A landscape with many peaks, sampled at points; each row gives a point and its height.
A climber steps from a point to the highest of its 2 nearest points, and stops where none of them is higher. Distance is the straight distance between rows; heights are no part of it.
mil (h 545): [159 113 179 149 133 113 155 125 183 137  96  75 106 141 129 138 144 191
 148 106 146 153 135 170 141 143 178 146 113]
Zif (h 636): [178  94 129 137 112  89  87  86 196 154 150  56 161  90  64 102 219 168
 122 120 126 144 105 169 210 154 150 135 116]
Nukit (h 330): [127 142 110 120 153 180 122 115  73  76 113 134  71 125 104 103  51  96
 139 130 111 133 109  95  67  93 174 163 124]
laki (h 189): [ 47 156  56  99 129 190 104 141  96  93 104 127  95 100  93 124  89 124
 134 142 112 101 114  75  38  90 184 143 102]
fepig (h 526): [121 135  88 115 107 115 132 148 116  83 126 172 126 109 210 133 119 113
 166 141 127 114 143  78  95  99 150 121 135]
lep (h 842): [131 147 156 163 143 129 138 182 134 146 119 137 116 163 107 156 137 110
 129  96 135 112 123 184  94  49 130 115 148]
nif (h 196): [ 87 169 121  76 120 179 129 158  69 100 109 153 106 122 119  90  83  44
 150 120 126  95 147 104  84  98 168 155 165]
Nired (h 764): [119 132 178 149 136 184 188 150  98 121 115 125  71 200  76 157 119 102
 149  99 112 111  84 138 102  29 101 142 133]
tadu (h 552): [ 81 130  96 101 124 169 113 133  95 133 136 174 132 167 131 154  99 106
 110 141 105 114 157 106 105 131 102 118 114]
vuval (h 403): [110  72 168 138  83 124 147 147 172 177 141  70 192 145  71 116 216 193
 120 149 115 132 166 185 165 114 123 122 151]
vom (h 165): [149 126 124 167 102  81  64 127 200 161 122  73 151  51 159 115 139 120
 117 149 143 145  49 115 196 189 153 146  97]
dumi (h 825): [178 116 196 104 100  57 106 121 154 159 132  99 109 153 136 101 134 159
 124 115 119 135 116 137 150 166 163 137 117]
sog (h 314): [116 106 144 148 156 111 106 115 128 152 102  99 140 181  81 119 171 157
  92 125 115 134 125 201 178 150 131  98 126]
zata (h 613): [ 94 138 141 111 129 125 167 136  63 123 163 153 136 180  99 194 148 102
 163  97  99  88 111 109 163  79  72 100 148]
korub (h 621): [118 103  33 139 105  80  95 105 158 105 111 110 120  67 183 104 165 139
 154 135 164 118  89  99 141 179 137 115  94]
Keven (h 370): [134 111 117  95 118  99 126 133 130 151  86 100 103 176 114 134 167 140
 138  77 152 100 146 161 150 175 135 115 103]
rumo (h 366): [168 147 131  88 171 159 101  80 123 149  97 136  99 149  93 120  58 110
 120  85 104 158 142 130 119 162 168 148 113]
ranug (h 286): [ 76 166  82 139  98 159 142 166  72  84 140 130 122 161 164 140 122 109
 135 105 141  81 134 112 119 114 132 126 132]
Kobom (h 160): [ 73 161  35  88 142 168 115 158 110 106 121 147 100 104 108 124 112  93
 135 106 147  92 134  86  62  99 164 141 121]
Rufoz (h 439): [102 132  66 113 186 162 143  94  96  87 143 122  94 113 100 123 108 130
 150 138 111 149  92 126 111 102 118  94 126]
kog (h 218): [151 107 158 190 127 106  83 155 197 149 135 110 157  92 124 150 165 143
  94 154 158 130 115 165 166 150 134 161 137]
Fura (h 348): [153 136 176 148 125 141 159 137 148 125 115 157 122  98 171 143  90 113
 146 155 159 153 159 121  90 124 117 171 142]
tefo (h 376): [112  81 179 127 139 127 167 131 147 191 122 102 155 184  64 127 177 184
 130 132 110 140 142 175 140  84 127 104 148]
sesi (h 307): [ 96 163 112 168 135 151 124 171 119  98 140 145 112 145 144 150 129 110
  95 125 165 103 126 130 112 124 135 149 139]
fes (h 658): [110 160 116 111 108 124 143 140  63 104 167 182 161 129 154 160  93 136
 157 130 109  98 130  39 109  87 114 132 160]
Vuve (h 670): [143  97  70 130  87  58 110 113 200 139 130  85 140  38 157  95 186 125
 144 125 170 118  75  94 179 169 109 131 105]
Satep (h 610): [112 117 106 133 134 133  66 126 136 164 154 152 174 115 121 122 101 152
  67 173 127 142 137 107 120 179 117 135 121]
Bega (h 345): [ 73 142 112 111 103 160 106 170  62  82 126 139 113 139 128 152  75  78
 145 125  91  98 119 102  65  64 138 148 106]
zafas (h 497): [135 156 155 118 168 156 114 131 125 140  74 138  80 146  90 135  96  64
 128  86 114 140 139 185  93 105 161 139 122]
lup (h 703): [124 140 169 131 166 152 191 133 100 128 141 116 111 158  82 138 123 139
 139 132 148 119 118 143 130 113 101 137 161]
kuro (h 486): [119 143  80 149 176 109  80 126 137 110 145 151 153  61 127 142 114 169
 110 175 154 119  93  82  92 140 152 157 134]
fikug (h 325): [142 104 163 123 124  86 131 142  97 110 175 138 168 118 140 178 130 146
 151 151 125 114 135 126 143 112  81 134 132]
lum (h 323): [163 141 189 140 126 129 177 152 114 125 110 179 129 130 141 172  93 101
 149 124 152 120 157 109  90  87  99 178 142]
met (h 193): [121 137 161 169 100 141 108 153 135 161 147 136 169 129 166 107 111 129
  97 166 120 158 147 154 106 134 109 112 155]
pumu (h 805): [155  77 203  92  76  73 162  84 171 127 166 121 113 116 137 131 183 152
 120 142 113 153 156 108 158 140 129 141 101]
geve (h 484): [113 134  56 126 138 149 147 121 108  70 137 129  99 104 157 117 108 147
 160 145 136 128 119  99  82 110 154 106 123]
Zuf (h 213): [119 159 132 107 118 153 112 159 100 102  84 167  94 107 169  92 107  30
 149 114 123 109 150 146  89 101 187 141 166]
Zezuz (h 528): [101 156 119 149 103 117 176 164  99  83 137 128 161 126 178 160 167 138
 178 107 140  88 136 133 159  94  97 109 146]
Mudi (h 379): [110 124 119 152 129 129 121 115 163 137  92 126 103 155 159 112 160 121
 110 126 130 153 146 196 141 136 149  85 117]
Lemug (h 792): [160  89 136 128 174 120 122  63 157 144 176 124 135 114  64 131 147 158
 102 146 123 179 134 137 161 120  96 116 129]
Mok (h 626): [118 132  70  56 114 126 105 107  97 139 113 165 116 124 150  85 109 123
 148 144 124 113 148  64  84 166 171 115 143]
lusi (h 575): [113 118  66  79 137 133 111  67 123 135 111 132 120 100 138  86 123 143
 122 141 133 148 137  83 132 207 151 121 117]
rup (h 316): [ 42 161  90 116 106 146 103 165  40  64 124 123 114 139 130 134 121  79
 132 117 115  81 100 113 101  93 144 146 120]
gotu (h 465): [158 121 169  93 155 129 164 131 134 127  82 151  79 159 100 155 119 101
 161  98 142 121 155 151 114 102 151 154 132]
mopu (h 680): [138  77  93  90  83  82 110 108 141 129 166 113 136 117 153 135 168 150
 137 124 126 130 149 112 157 155  96  91  85]
zuga (h 655): [119  95 184 121  65  59 137 130 173 173 117  82 150 118 121 106 228 161
 115 131 143 107 112 154 182 176 138 143 109]
bola (h 570): [ 98 125  43 122  93  84 106 128 107  93 122 145 138 105 192 112 164 140
 148 142 147  96 107  80 106 139 143 106 127]
niluz (h 404): [145 100 176 111 135 117 206 115 140 140 155 145 108 165  95 170 159 154
 152 105 134 133 163  99 134  79  99 117 143]
mave (h 597): [123  77 116  83 119 147 143  96  94 126 156 120 145 147 127 111  97 147
 121 155  69 150 167 110 133 153  84  75 108]
zadof (h 506): [167 124 173 153 135 107 161 164 134  96 129  85 127 137 133 150 124 175
 156 124 141 116 128 166 131 119 127 143 123]
rurav (h 263): [149 123 162 127 122 145 166 104 132 152 178 117 151 137 116  99 101 167
 104 162 123 160 163 101 126 143  94 127 147]
bap (h 458): [149 156 138 143 191  97 114 121 172 122  90 155 101  90 130 137 144  94
 122 110 156 149 105 168 127 109 151 132 140]
medo (h 434): [161  90 152 146 116 107 134 154 192 153 155  63 160 123  66 131 197 203
 135 130 141 117 143 166 165 124 136 146 140]
fibe (h 223): [176 113 143 155 137 130 109  70 117 130 138 145 111 136 133 117  56 151
 107 156 102 188 123 110 105 134 130 149 109]
bevav (h 469): [158 108 162 167 141 131 150 157 142 119 154  69 158 132  82 137 162 191
 147 142 144 116 127 163 159 112 113 140 158]
vovem (h 258): [ 99 158  84 129 138 157  59 121 100 123  72 123 127  95 157 105  80 112
 117 143  94 150 109 146  88 172 197 121 105]
nizop (h 400): [180 148 159 144 132  78 127 184 193 130  93 161 100 124 183 142 146 104
 114  88 151  98 125 117 115 107 163 149 142]
Suzer (h 826): [157 156 147  94  97  95 110 177 110 136 115 144 118 173 168 113 113 109
 147  92 146  77 146 111 120 149 164 140 148]
Dula (h 49): [119 163  88 106 126 129 112 132 155 172 110 121 114 138 136  86 148 124
 104  91 183 102 142 124 141 201 136 125 135]
bamek (h 638): [149  92 127 162 114 132  96 117 199 154 152 100 155 143 105 112 171 169
  82 147 113 161 152 172 163 122 127 108 115]
Laves (h 641): [141 132 189 191 121 100 143 137 140 158 147 146 156 139 119 121 167 132
 117 163 138 152 130 165 123  58 110 125 184]
Kabo (h 627): [154  98  71  96  84  47 131 153 173 131 110 104 151  60 179 121 171 120
 162  87 159  65 102  70 153 166  91 138 100]
zuve (h 855): [170 138 163 100 107 107 115 130 135 153  98 117  93 167 153  86 115 125
 133 106 126 123 136 136 133 173 175 128 141]
Kani (h 299): [139 106 163  98  88 137 166 105 160 153 177 103 141 143 114 100 149 176
  83 133 129 145 184 103 154 176 109 125 121]
Nugal (h 584): [172 121  87 147 137  92  74 101 154 131 164  63 148 100  92  96 169 181
 125 117 144 130 103 153 181 157 138 118 129]
fasop (h 691): [156 101 200 177 141  97 127 109 180 171 126 129 139 125  92 126 173 156
 104 157 140 177 132 178 134  95 132 147 155]
Bik (h 800): [106 165 166 153 109 174 179 177 118 133 109 156 104 179 120 167 119  74
 144  86 120 115 132 146  96  36 120 134 146]
Bufop (h 412): [109 130 110 134 112 141 175 115 109 107 193 120 154 115 152 115 142 157
 149 155 129 140 136 104 145 101  90  88 163]
Bub (h 399): [180 127 142 142 115  66 142 183 199 114 127 112 131 112 175 131 169 164
 131  86 160  89 128 114 142 113 133 144 121]
duno (h 414): [167 126 175 107 127  63 123 142 189 145  99 171  90 134 162 125 144  89
 131 117 151 123 128 106 146 136 162 154 140]
raro (h 678): [ 85 135  55  57 140 182 129 108  73 127 111 153 114 132 100  99  93 121
 142 152  92 119 140  78  65 140 157 108 133]
fom (h 699): [106 164 101  83 132 158 156 154  49  84 157 138 105 158 104 141 109  92
 164  82 102  73 102  73 120  72 115 114 142]
firo (h 225): [123  97 160 162 150 199 185  93 122 146 108 155 113 167  84 147  94 115
 114 160 114 171 131 135 112  90  56 136 117]
geku (h 700): [110 174 140 139 115 153 190 133  56  86 168 178 140 144 138 170  93 112
 173 103 104  98 102  30 137  64  90 150 158]
Felu (h 43): [163 166 148 159 130 131 161 167 110  73 124 146  95 149 172 120  94 109
 132 106 146 110 130 106  84  72 152 161 157]
negim (h 349): [113 130 113 130 144 112 124 108 106 102 122 128  90 167 143 102 151 118
 115 127 129 146 126 163 140 123 142  92 136]
Kiv (h 231): [120 164 130 113 138 161  86 132 102 134  64 140 106 103 148  83  79  52
 123 122 100 151 126 171  86 150 187 128 139]
Zoke (h 252): [171 107 155 137 109 102  99  77 186 147 149 150 106 122 157 103 108 133
  97 148 113 193 136 116 138 139 144 137 104]
kebi (h 395): [165 114 128 103 159 186 136  79 114 128  98 170  81 162  97 127  52  92
 119 128 104 160 164 112 102 128 140 152 117]
Setuz (h 407): [ 96 154 110 108 118 183 172 124  71 109 138 146 127 140 154 101  93 111
 158 158 118 126 141  83 103 119 129 122 168]
goz (h 457): [122 105 161 117 131 150 155  90 143 127 105 160 104 150 146 121 124 117
 105 150 124 167 174 133 147 152 115 131 128]
pag (h 751): [159  85 166  85  50  54 135 132 180 141 173 119 142 113 149 157 189 139
 131 115 122 118 151 103 162 128 111 129  86]
vasok (h 539): [141 127 114  77 120 135 133 151 133 126  87 130 118 108 163 131 108  85
 181 115 142  99 155 144 119 167 146 133 112]
gib (h 408): [109 122 118  88 110  78 128 129  95 157 138 125 148 172 103 141 184 134
 132  98 154  88 154 135 167 172  94  99 134]
Rudot (h 726): [161 118 116 155 134  58  76 166 174 149  99  97 136 118 125 141 171 133
 136  89 144 104  94 187 152 129 142 114 108]
kesuv (h 525): [101 134  95 137 101 102  96 136 126 128 129 150 138 120 190 108 140 118
 113 152 151 132 123 121 129 164 137 113 134]
sug (h 740): [183 107 211 163 135  74  98  90 174 161 145 108 164  88  82 114 160 162
 110 162 121 177 101 166 156 123 138 163 145]
gez (h 489): [ 92 130  82 129  97  94  65 132 143 165 104 131 153  69 179  88 144 114
 120 164 144 125  99 116 120 203 132 112 127]
Zuti (h 796): [156 157 170  97  95  92 150 171 105 144 148 142 142 185 138 136 128 139
 149  71 130  83 154 105 134 116 136 122 154]
pirek (h 347): [108 114 169 148 140 144 136 154 123 169 120 110 145 201  72 152 148 160
  95 132 113 112 135 182 146 121 106 111 142]
neto (h 607): [158 144  95  89 172  71 111 175 105 101 137 124 151  84 128 135 128 138
 146  97 147  69 105 108 115 141 117 136 126]
Buv (h 757): [141 175 134 149  84  96 126 188 132 159 165 137 176 163 162 129 140 140
 140  86 133  94 139 124 130  81 119  96 157]
dibe (h 426): [163 111 160 202 142 129 113 116 138 118 121 121  96 167 116 157 110 149
 108 136 123 161 120 182 125  88 137 132 105]
nuki (h 451): [110 141 133  83 140  93 143 143  96 120 121 156 132 137 133 155 162  88
 155 104 150  92 140 144 144 127 107 115 143]
bagot (h 69): [129 161  93 136 146 131 141 162 189 148 110 123  94 134 129 116 162 121
 123  74 188 112 141 154 127 134 150 125 141]
gid (h 198): [115 113 153 186 151 216 156 105  91 123 115 130 125 195  87  93  54 129
  65 159  82 154  92 122 114 134  75 126 116]
tel (h 462): [ 86 118  73 129 139 123 130  97  84  99 173 119 153  97 130 111 157 163
 133 184 138 134 110 103 137 147 107 102 153]
futi (h 163): [109 152 141 168 103 141 111 159  79 128 161 144 169 126 164 126  89 130
 110 178 124 130 123 126  93 120 116 128 153]
Saro (h 791): [192 108 194 110  98  48  95 103 178 154 163  92 134  98 125 100 135 152
 117 143 107 160  90 129 160 146 145 145 110]
Sudu (h 488): [145 156 116 126 169 133 100  81 184 135  93 136 103  87 147 131 118 103
 134  99 149 166 108 143 145 163 167 134 119]
bak (h 716): [142 109 124 122  87  72 118 126 178 141 160  87 173  51 134 102 198 133
 125 149 161 114 100 123 180 174 101 138 127]
kizi (h 95): [127 167  83 117 190 151 130 136 149 114 116 119  88 106 101 146 118 117
 129  81 171 115 125 135 119 144 147 147 109]
Kalu (h 495): [106 110 109 127 124 146 141 113 113 123 159 180 136 151 139 161 106 108
 134 152  99 153 149 115 109  75  81  97 125]
Kabu (h 741): [103 192 177 158 119 174 214 166  83 118 143 155 152 147 113 180 110 102
 173  82 110  79  91  96 143  44  75 151 163]
selad (h 524): [143 124  58 135 155 112  90  87 113 107 167  95 135  85 115 102 136 188
 130 143 142 141  94 101 139 170 149 112 123]
fuva (h 264): [144  94 189 178 157 167 173  74 147 158  93 140 126 161  83 130 108 151
  78 157 122 184 150 136 132 124  89 148 114]
Zuzo (h 304): [136 140 179 167 170 180 141  97 152 176  70 139 136 144  93 101  93 122
  68 133 106 185 145 175 119 142 116 121 132]
Bab (h 569): [115 145 116 117 101 111 186 139  66  90 164 137 136 149 154 175 142 129
 193  90 107  97 145  93 162  93  96  91 141]
leki (h 417): [115 105 136 127 136 145 169  88 175 135  95 114 113 142 136 104 167 144
 110 137 136 173 175 169 165 160 133 101 117]
dos (h 427): [130 117 131  95 137 184 146 114  87 103 112 187  76 171 115 153  78  66
 131 132 122 112 165  84 112 100 131 168 129]
vif (h 382): [146 132 112 186 185 137  70  89 144 133 133 134 144  90 112 132 112 121
 104 145 118 187  96 180 128 106 137 117 133]
sek (h 646): [148 134 103  86 151  56  93 140 110  96  93 133 112  97 155 127 132  96
 156 103 144  85  92 118 132 174 153 143 110]
goven (h 471): [134  90 110  52 128 146 147 105  71 106 143 175 100 146 133 155  98  99
 161 128 102 112 172  58 120 139 131 125 135]
Tivun (h 282): [166  85 221 125 102  61 137 134 143 151 151 121 163 125 114 158 157 160
 137 149 117 134 137 155 138 113 107 149 128]
Rurap (h 334): [119  83 158 117  87 145 185 112 151 148 164  91 151 160 106 132 178 189
 110 134 110 140 181 128 169 123  88  99 118]
voko (h 80): [ 92 167  98 165 133 176 151 162  85 101 186 141 167 111 112 145 105 133
 146 151 123 102  74  82 105  50  90 128 172]
Kebe (h 297): [116 120 115 133 142 147  78 106 115 130  90 120 153 110 147 119  80 121
 114 154  72 165 130 181 120 174 140 106  91]
Nenib (h 350): [169 146 162 149 140 164 134 126  78  85  85 140  78 124 124 117  52  74
 147 127 125 142 120 133  69  83 156 175 127]
vuz (h 619): [128 112 207 120 116  82 153 142 186 167 108 106 138 115 127 134 195 165
 124 132 165 123 135 143 161 165 141 167 137]
vite (h 841): [117 174 155 147 119 150 153 195 109 107 112 179 131 120 148 166 105  43
 142  86 126 102 146 122  84  29 123 153 149]
Tatok (h 510): [190 127 186 135 150  91 120 119 188 130  98 104 110 102 136 159 110 153
 138 102 144 143 111 138 151 163 165 173  99]
Rus (h 337): [164 145 182 143 175 152 117  68 150 173  79 139 108 172  91 127  84 142
  95  85 106 183 143 148 120 143 162 147 117]
zure (h 736): [113 105  87  76 142 193 134 105  62 104 120 128 108 148 112 113  59 142
 145 150  67 134 132  89  83 152 134 100 109]
beva (h 338): [156 107 126 103 119 112 104 109 176 154  72  96  99 136 145 133 139 133
 151  90 128 136 140 157 171 203 162 126  75]
maf (h 594): [122 129 103  80 103  95 131 135 105 127 178 159 182  89 163 156 123 146
 166 132 126 100 153  43 119 133 103 119 136]
fotet (h 702): [109 180 178 138 136 153 204 164 101 126 146 132 145 158 113 148 128 131
 149 113 157  97 122 115 135  94  96 137 183]
gagod (h 786): [154 134 115 176 147 105 101 177 154 131 136 101 127 157  96 152 151 151
 125 102 142 108 114 188 130  80 136 110 127]
pifav (h 386): [ 89 159 105 127 136 122  91 175  86  96 123 163 137  92 138 164  92 111
 118 145 123  87 109  87  49  99 159 159 129]
nenu (h 494): [ 69 123  54 126 107 162 113 129  89 125  98 114 159 138 152  86 122 125
 115 141 116 114 143 151 120 181 114  86 112]
sota (h 336): [107 141 133 175 171 170  99  76 109 110  83 126 129 121 126 124  87 108
  96 141  90 194 114 183 129 144 144 110 112]
dero (h 444): [ 90 132  79 109 103 171 158 121  97 116 126 125 131 139 171  79 119 135
 141 149 125 136 164 107 116 163 130  89 148]
tidi (h 498): [121 122 131  90 135 175 148 123 129 129  79 136 110 139 138 124 105  97
 143 131 119 137 178 158 129 166 131 128 120]
Sefa (h 60): [133 162 116 174 146 139 157 166  99  80 162 139 141 111 137 128  99 122
 135 134 138 114  91 110  86  46 107 137 157]
luga (h 373): [115 123 141 123  74 139 183 123 145 142 179 115 166 124 157 130 163 155
 149 132 126 145 179 127 158 108  92  95 147]
Vabi (h 554): [ 96  92  50 136 120 139 102  94 105 123 136  99 150 154 130  83 151 159
  96 137 110 141 140 141 157 165 100  63 103]
zinu (h 435): [160 117 163  83 133  94 158 126 169 141 130 156 102 141 133 143 151 129
 145 107 155 127 168 108 136 112 130 129 142]
bet (h 609): [ 78 125 111 105 132 189 134 136  74 114 126 138  98 210  96 149 104  93
  90 117  92  93 131 125 143 128 105 126 105]
Mibo (h 191): [128 135 109 148 159 167 114 103  75 119 140 141 126 132 103 113  46 163
 106 175 103 161  92  94  74 128 135 138 129]
dofi (h 187): [155 138 121 190 124  85  65 166 214 153 126 111 139  57 161 136 155 122
 110 138 159 123  79 131 163 163 150 144 123]
pif (h 581): [113 120 174 125 151 126 178 147 168 156  88  96 113 154 102 147 176 178
 138 104 171 119 146 159 145 160 158 151 136]
berun (h 656): [ 78 135 127 108 109 182 158 143  48 116 164 138 119 206 109 163 110 109
 145 101  95  82 110  91 148 113  86 112 127]
tudip (h 374): [139 147 148 141 133 168 155 116  99 104 116 149 102 125 154 112  84 108
 136 167 137 163 133 124  85 119 128 148 153]
sud (h 582): [121  99  70 162 114 133  74 121 157 147 160 114 167 150 119  92 154 154
  75 160 114 149 148 154 157 141 110  84 122]
bilag (h 283): [171 109 133  94  91 116 100  78 198 159 128  91 125 110 163  94 106 150
 120 120  93 178 127 114 163 189 157 113  74]
nal (h 262): [123 136 112 188 161 130  84 155 162 116 128 134 128 112 126 170 154 121
  93 129 168 115 123 166 149 148 136 155 123]
zekez (h 487): [109 147 145 134 116  86 158 176 130 112  88 137 138 154 158 163 195 109
 154  83 162  78 133 158 149 103 129 122 141]
Kodog (h 568): [ 71 123 134  95 123 214 159 136  89 112  89 142  88 195 100 129 101  52
 127 117  82 113 149 146 125  99 110 118 115]
Kifa (h 133): [ 76 166  84 148 104 124  98 161  74 131 156 149 181 107 167 109 124 135
 129 164 127 113 104  98  87 104 138 102 165]
zok (h 712): [157  89 152 160 185 170 150  80 121 141 151 111 143 138  34 130 127 154
 107 173 111 168 108 152 161 101  70 122 149]
lifes (h 529): [ 95 143 129 119 137 192 113 141 108 128  87 148  85 151  99 128  77  48
 101 113 100 141 147 162  86  99 132 146 116]
gav (h 224): [146 121 181 165 111 124 113 112 152 163 158 121 169 103 135  80 123 149
  77 182 125 170 133 148 136 159 117 139 151]
fiz (h 765): [129 125 138 145 182 139 140 101 110 105 126 100 124 123  98 146 125 153
 125 142 143 143 116 169 156 160 115 138 139]
zanu (h 679): [154 126 124 123 134  46  63 144 130 128 120 120 125 126 149 139 146 119
 127 106 135  95  84 140 155 166 141 128 106]
biruz (h 433): [ 92 151  66 105 157 100  96 143 120 112 104 164 143  50 141 142 135 127
 141 159 146  93 100  88  67 135 156 139 116]
bifom (h 682): [173 115 149 143 125  89  66  84 200 154 150  87 176  59  87 111 181 135
 111 154 123 155  83 155 209 161 136 155 137]
muled (h 523): [102 132 106  92  78 134 155 117  61  99 140 179 128 167 172 152 135  90
 171 109 112 109 175  77 155 119 133 108 147]
vun (h 344): [ 70 158 126 187 139 194 117 163  97  90 124 131  89 113 127 144  91  78
  91 140 135 134 108 137  77  86 138 156 128]
rizet (h 454): [153 132 108 106 146  97 126 114 189 139 124 121 116  74 144 113 148 124
 148 115 174 134 127 120 148 163 130 131 120]
Rom (h 735): [108 161 145 117 137 184 174 144  73 113 157 149  93 178  86 139 101  74
 145  95 108  98  67  94 105  43  81 142 144]
Nes (h 547): [113 128  98 121 133 112  78 146 152 156 163 154 174  74 139 155 116 145
 108 172 158 111 124  91 118 173 117 156 123]
Zut (h 393): [124 138 116 138 108 116 111 182 129 156 126  99 163 130 140 134 142 135
 132 113 156  94 135 183 131 164 113 117 121]
Vok (h 424): [171 129 132 120 115  83 153 137 195 131 152  86 116 102 138 106 172 170
 135  94 179 111 130 104 157 157 131 142 118]
Mozo (h 704): [152  94 103 124 152 128  71  82 167 155 180 127 165  93  83 132 121 167
  81 155 111 170 145 120 160 155 111 133 102]
kifav (h 795): [134 156 131 128 151 117 116 196 131  75  96 167 102  93 152 157 106  59
 119  90 131  91 135 123  74  66 147 167 118]
muzab (h 472): [170 129 169 184 155 120  80 112 163 134 102 126 118 126 144 172  97 141
 104 114 125 164 111 163 136 148 161 159  93]
maban (h 365): [141 107 157 116 114 105 169 121 109 137 196 155 160 132 112 180 143 143
 148 129 113 130 149  91 149  67  69 115 150]
rozo (h 104): [ 50 166  82 144 130 170 133 158  69  97 154 132 154  95 121 131 111 130
 144 177 114  99  84  96  66  71 130 115 154]
masu (h 617): [112  74  73  87  85 100 112  81 122 142 128 120 131 149 151  92 169 131
 110 109 113 133 163 117 160 195  95  72  94]
zapa (h 308): [150 119 105 124  82 105  90  90 223 182  95  81 119  97 160 100 133 126
 131 101 129 160 104 126 182 187 154 117  67]
sili (h 585): [143 128  69  97  99  85 126 176 144 120 100 118 147  82 188 120 135 114
 188  95 152  70 131 114 114 147 119 116 104]
kas (h 174): [128 115 135 150 128 209 156  93  57 105 115 144  95 177 108  94  45 115
 105 166  85 164 106  85  84 110 113 138 128]
gem (h 226): [110 120 144 143 144 182 155 117  97 142 157 124 148 178  96 101  87 148
  91 163 101 136 120 124 131 126  74 105 151]
Kesem (h 748): [153  74 178 110 101  87 144  67 214 155 126 102  97 117 115 133 198 160
 114 113 117 175 138 140 177 136 163 134  87]
digi (h 697): [129  94 141 119  78  92 114 117 188 168 133  92 150 133 131 102 195 153
 100 131 128 134 142 163 174 165 124 112 100]
kopu (h 527): [132 141  90 102 178 152 106  58 151 135 111 130 127  92 123 102 102 139
 115 121 120 180 131 118 140 183 145 112 116]
zer (h 851): [133  92 134 122 140 110 135  96 111 123 155  78 158 100  93 126 172 159
 136 151 131 132 135 163 179 173  93 110 133]
sali (h 423): [141 151  94 160 187 122 113 113 141  97 132 144 113  75 127 124 109 113
 125 139 140 162  92 142  97  87 144 128 136]
pudob (h 669): [115  88 115  89 154 190 166 103  64 111 153 126 110 156  98 149  83 124
 149 144  66 128 122 100 114 129  72  95 105]
gutor (h 294): [177 107 223 144 121  93 156 134 122 163 123 154 135 152 108 163 113 144
 136 140 139 143 144 135  98  92 100 165 134]
kot (h 127): [ 84 164  33 127 157 147  85 134 133 118 102 132  94  91 134 116 133 100
 110  98 163 116 116 124  91 148 172 130 110]
zep (h 437): [ 94 120  99 133 105 132  83 162  87 140 137 105 171 156 132 130 124 136
 113 147 118 102 130 181 138 162  96  99 114]
Reb (h 322): [142 157 137 132 151  85 157 119 140 133 125 118 118 131 141  87 175 129
 147 117 163 135 116 162 133 116 143  93 173]
Lefo (h 221): [ 65 162  72 110 137 185  84 130  88  92  78 110 100  88 112 113  80 111
 134 128 105 122 121 116  66 137 208 152  98]
Zov (h 775): [140 108 143 106 104 102 127 121 144 134 156  78 170  64 145 108 152 155
 144 165 135 137 136 148 163 180 101 130 119]
Luv (h 384): [124 124 120 186 157 173 123 132 114  80 127 121  80 147 112 158  89 111
 119 132 114 152  94 167  97  66 124 138  97]

For each start below, name the point where the climber stops.
ranug => Lemug
pirek => digi
fuva => berun
Zoke => berun
Luv => digi
Mudi => zer

Call two points neighbours if one is among the 2 nearest of the other. Go from one point of each pair to the other, from neighbour to neighbour, staying as high as possible. Name the lowest point that can't be avoided.
lep and vite => Bik
zure and Kabu => sali
Kabu and zer => fotet
